Each row is a point on a landscape with many valleys, with its height.
From any point a ball takes the steepest step (drop divided by distance) to one of its 6 nearest points. It stops when none of these is lower. Distance is the straight distance between rows; heights are no part of it.
tini height 399: [-11   4  -1  -2  -6   3   4  16  19 -11   8   6  -3   3  -1   9  15   1
   4   6]
Gove height 177: [-11 -23   5   4  26 -13   9  16 -10 -23   4 -12   8  -8  25 -27 -10 -19
  -8   1]
Resul height 290: [ 10 -24 -16   2 -21   0  17   1  -9  12  -5  12 -25  13  10  -1 -11  -5
  18  27]
Nud height 389: [ -5 -23 -17  13 -15  -4  10   0 -15  22 -15   7  -7  22  25  -8 -23  -4
  16  37]
mebo height 161: [  5  24   2  14 -23  -1 -20 -11  10  18 -17   5  11  20 -22   8  24  18
 -10 -19]
Dizuk height 223: [  4  24  19  -8  24   9  -6  13 -21  26   5   0  -6   0 -16  12   2  24
 -25 -16]
falaf height 68: [  1  28   4  -2 -33  -7 -15 -11  31   5   8  18   4   6 -20   5  25   9
   3 -16]
Kida height 216: [ -4   0   8  -7  18   2  -2  -8  -7 -29 -15  -8   3  -7  11  -2 -12  -8
  -1   5]
Rab height 206: [  1 -26 -19   5  -8  -2   2   2   9 -14  -7   9 -20   4  -6   4   2   1
   9  12]
zudad height 132: [-16   6   2 -17  23  27  -6  -8 -20  -6  -8  -9 -10  -1  -8  13 -13   7
 -12   2]
gab height 298: [ 16 -20 -14   3 -27   5  12 -12   1   1  -4   7 -23  17 -20  -4   5   3
  15  15]
topo height 308: [ -3 -10  -5   2 -18  -3  18   7   6  19  25   7  -8 -10  25   9   1  -6
  22  16]
Bel height 446: [  1  27   8  -5  -4  -4  -8   5  18  11  17  14  17  -6  -9  -7  10  -7
 -10 -20]
zevev height 205: [-25 -34 -15  22  -2  -7   2  24 -24  -2  -1   6   1  -9  25  -8 -11   5
   3  31]
lutud height 353: [ -1 -23 -17  10  -4  10  -8 -21   2 -33 -30  -6  -7   7   8  -1  -7   2
  -9  22]
mige height 288: [ 15 -16  -8  -2 -17   5  11   2  -4  -3  -6   6 -23   9  -7  12  13  11
  13  13]
duve height 388: [ 11   3  -6   4 -10   7  -9 -15  15  -4 -22  -1   0  14 -30  11  16   2
   7   7]
Dipa height 151: [ -6 -17   8 -10  23  16  -4  -4 -14 -25  -8  -7  -7 -10  14  -1 -20  -7
  -2  21]
vuro height 224: [  3  38  21 -15  29  -1  -2   9 -11  17  15  -3  11   1 -12  -3  -7   3
 -19 -12]
Dedid height 364: [  9   8  -4  -1  27 -24  16  20  -5 -24  16  -4   6 -14  12 -28   0 -26
  10 -14]
nugi height 256: [ -6   3   9  -3  14  22  -8   1  -7  -9  -6 -16  -4  -3  -3  12 -15   3
  -4   4]
ged height 225: [ -9  -9  -6   6 -10 -18  25  20  -3   5  33  21   4 -11   7  -2   6  -2
  13 -11]
kenuf height 431: [  7  15  11   5  -7   7 -18 -12  18   6 -18 -19   2   8 -16  11   5   9
  -7 -20]
Laver height 495: [ 16   7   5  -6  -7  22 -15 -20  17  -4 -30 -25  -1  17 -21  11   7  -3
  -1 -12]
Nere height 283: [  3 -22  -7  -1 -17  -7  22   1   6  18  11  11  -1  -7  28  15  -1  -3
  20  20]
detem height 197: [-29 -39 -19  25  12 -10   1   5 -13 -15 -10  -2   9 -11  23 -27 -23  -3
   5  12]
tus height 305: [ 13 -22  -3  -1 -22  -1  17  -3   0  17  -2  11  -5  -6  26  10  -8  -6
  20  15]
zek height 386: [ 13  26  13  -7  24  -9  11  19 -12  -6  20  -9   7 -12   7 -18   5  -6
  -6 -18]
Pabem height 120: [ 10  39  20  -6  13  -3  -4   2 -26  30  22  10   4   1   8  -7  -3  17
 -27 -19]
bovu height 306: [ -6  -3 -10  -3 -16  -5  -3   7   1  -8  22  10  -8 -12  -9  13  17   9
   9  -4]
sesat height 239: [ -3 -22 -10   8 -20   9   7   9  -5  -4   8  13  -8   1  13   4   2  -5
  22  16]
Gep height 190: [ -8 -17 -10   9  13 -14   2  18 -17 -13  -8   6 -14 -16  21 -25 -18 -12
   1  14]
sep height 566: [ -2   2  -1   8   4   8  -4 -10  -1 -16 -17 -22   6  -1   3   5 -11  -3
  -7   1]
kuvov height 269: [  5   8   8 -18   7  12 -12  -6 -14  13 -15 -17  -2  -2 -14  23  -3   6
 -19  -5]
Vegu height 522: [-13 -12  -3  -5  12  10  -6  13   8 -21  -1   2   1  -5   5   3   3  -5
  10  -8]
povir height 296: [-15 -22 -11   7  -3   0   8   9  -4 -11  -4  10   0  -6   2   4   5 -10
  16   2]
gav height 390: [  3  45  17  -2  16  -5  -6  -4  -7  35  33  11  18   6   8 -13  13  16
 -43 -13]
ziz height 75: [ -3  -8   4  -4 -26 -19  13   3  10  15  31  11   7 -19  28  16  10  -6
  16  11]
vof height 193: [ -6  -5  -5   6 -17 -29  13   8   9  -3  33  27   8 -23   1  -7  14   4
  14 -12]
Voso height 297: [ 11   3  -1   6 -17   3   2   1  19   6   9  10  -7  -8  -7  11  19   2
  19   1]
dak height 506: [  3  10  11  -4  13  -3 -14  -7  10  -9  -8  -6   7  -7  -2  13  -2  -3
  -8 -13]
Radu height 80: [-13 -21  -4  11 -19 -17  10  17  -2  15  23  11  -1  -7  16  -3  -3  -5
  20  16]
Rupod height 278: [ 10 -15  -4  -2 -26  15  12   2   5   7   8  16 -16  10   1   9  12  -5
  23  12]
tisin height 548: [ -2  15   5  -3   5  -6  -1  10  11 -28  10  12   9 -15 -11  -5   6 -10
   1 -16]
nasem height 411: [ 10  12  11  11  12  13 -17 -32   1   3 -26 -21   0  16 -16  10   6   3
 -11 -11]
Vofip height 596: [ -2  35  20  -7  11  -3 -18  -9   6  11  -2  -3  24 -10   0   0   1  10
 -17 -21]
telu height 121: [ -6  15  -4   7 -16   1 -16  -6  24  18  -4   3   7   4 -28  17  33   3
   8 -21]
Tem height 361: [ -8   3  -1  -2  32   6   2   5   2 -15  -5  -4   5 -10   4 -14  -5  -2
  -3   4]
Lemin height 299: [ -7 -10  -4  -3 -13  -5   8  17   6 -15  15  17   8  -8   0  -9  19   3
  14 -17]
fupo height 81: [ -8 -16   6 -17  27   2   6   2 -26 -23   4 -16  -6 -17  15 -10 -23  -9
   1  15]
bas height 266: [ -2  27  16  -4   6  -3 -22  -3 -16  21  10 -10   9   2  -7  13   5  19
 -28 -17]
daset height 435: [ 13 -10  -7  -2  -5  20   2 -15   5 -15 -38  -7 -23  22 -26  -1  -7   1
  -7  17]
val height 200: [ -3  20   0 -11  27  20  -6  -8 -22  11  -3  -9  -3   6  -9  12  -6  30
 -21  -3]
gen height 233: [  3 -13   1  -8  20  -8  10   1 -16 -20   5  -5  15 -11  15 -16  -6 -19
  -9  -4]
tegem height 368: [ -1   0  -4  -2  14 -22  20  14   6 -22  29   3  17 -11   3 -19   2 -18
   4 -19]
boge height 466: [  6 -17 -23   2  -6  16   2 -12  11 -12 -31  -8 -16  32 -20 -17  -7  -6
   1  18]
vupa height 196: [  7 -33 -17   5 -33   4  16 -12 -13  29 -15  -8 -13  17  14  -9 -22  -4
  10  30]
boz height 207: [  1  -3   0 -12  30  24  -7 -12  -6   2  -8 -15 -13   0  -7  11  -9  18
  -5   9]
Manul height 508: [ 17  20   5  -2  13 -24  12  15 -11  -5  16 -11   6 -12   8 -17 -12 -24
  -5 -24]
vada height 636: [ 10   8  11  -6   9  -3  -6  14  20 -15  -6   0  11  -3 -10  -1  -9 -13
  -4  -8]
feg height 287: [ 18   9  -5   8 -15   9  -6 -12  15  13 -21  -9  -8  22 -34   1  17  17
 -19  -5]
Luzu height 452: [  8  13  12   3 -10   6 -13  -2  14   0 -20 -16   4  14 -17  14  12   3
  -8 -12]
fepeb height 581: [  6  23  22   1   3  -1 -28  -8  -3  -3 -10  -8   5   3  -9  10   3  -1
  -8 -17]
nezuz height 164: [ 10 -10 -12   3  -3  16 -12 -11  14  -3 -24 -12 -14   8  -4  15  11  -7
   7  11]
boliz height 234: [ -9 -26 -17   6   5  -1  -2   3  -1 -23  -2  13  -6  -7   6  -6  -9 -16
  -1   4]
Dakig height 182: [-25 -31 -19  22   0  -7   4  16   5   0  -8   3  -8   8  22 -15 -31  -3
  15  23]
lom height 220: [ -7  -9   8 -18  28  18   8  -1 -18 -13 -12 -17  -3  -3  -7   0 -11   0
  -7   7]
getod height 520: [  2  39   9  -8   7 -16  -3   2   3  -6  18  -9  25  -7  -6 -17   5  -8
 -17 -24]
ruz height 706: [ -3  35  28  -6  -7 -15 -21 -17  11  13  -2   7  25   6   1   3   8  22
 -28 -21]
Susuf height 434: [  8   4   1   0 -17  11  -4 -32  12   8 -23 -13 -17  21 -31  -2  19   5
   2   1]
fet height 289: [ 16  -5  -4 -10 -35 -15  12   0  22  19  23   6  -6 -11  11  19   6  -4
  20   0]
mudip height 279: [ 18  42  18  -8  33 -17   3  -1 -13  15  18   2  27   0   9 -11  -4   1
  -9 -31]
farad height 384: [  2  35  23 -13  13   5  -9  -6 -18  19   9  -7  21   1  -6   5   2  12
 -25 -28]
subop height 662: [  0  37  21 -10  10  -6  -7  10  12   4   4  -1  22  -5 -22  -3   3  -4
 -13 -20]
Res height 236: [  2   0  -2 -15  27  46 -14 -16 -24  15 -13 -25 -13  19  -6  14 -12  27
 -12  11]
Duvi height 260: [-14 -36 -20  11 -10   9  -1  -7   0 -14 -12   9 -13   1  10  -8 -14   6
  -6  28]
gol height 221: [ -6 -11  -8   5   4 -20   9  13   2  -3  15  16   1 -14  10 -11  -9 -10
   7   3]
suni height 96: [  4  35  10   9 -24  -1 -19 -25  26  22  -4  13   8  16 -34  10  28  11
   1 -19]
gazub height 303: [ -3  -3  -4   6  12 -20  17  18   3 -23  10   1   3 -15  -1 -20 -11 -21
  -4  -7]
zub height 323: [  7 -33  -8  -3 -21   6   9  -3  -9  23   2  -1  -8   4  21   6 -13 -12
  26  40]
fepef height 267: [  5  12   6   1  -4   8 -21 -22   7  24 -26 -10   5  14 -16  17  19  13
  -1 -20]
tavu height 271: [ -3 -10   3   4 -17  -4  15  14   4   3  35   9  -5   1  15  11  14  -4
  20   4]
tum height 444: [  1  14  10  -6   5 -27  13  15  14 -10  19   2  11 -15  -3 -13   3  -4
  -1 -14]
Zevo height 199: [-25 -35 -20  22  -9   0   0   5  -7 -18 -11   5 -11  -5  18 -12 -17   2
   1  26]
fulum height 249: [-17 -29 -26  13 -12   1  11   3 -14   2  -7   9 -14   4  21  -3 -13  -2
  21  27]

Call two points neighbours if one is among the 6 nearest of the other. Go from one point of each pair to the other, from neighbour to neighbour, staying as low as possible. Name the highest point that can't be avoided.
vupa and Rab => fulum
fupo and Pabem => Dizuk
ziz and fupo => gol
nezuz and falaf => Voso
ziz and nezuz => boliz
fupo and Dakig => detem
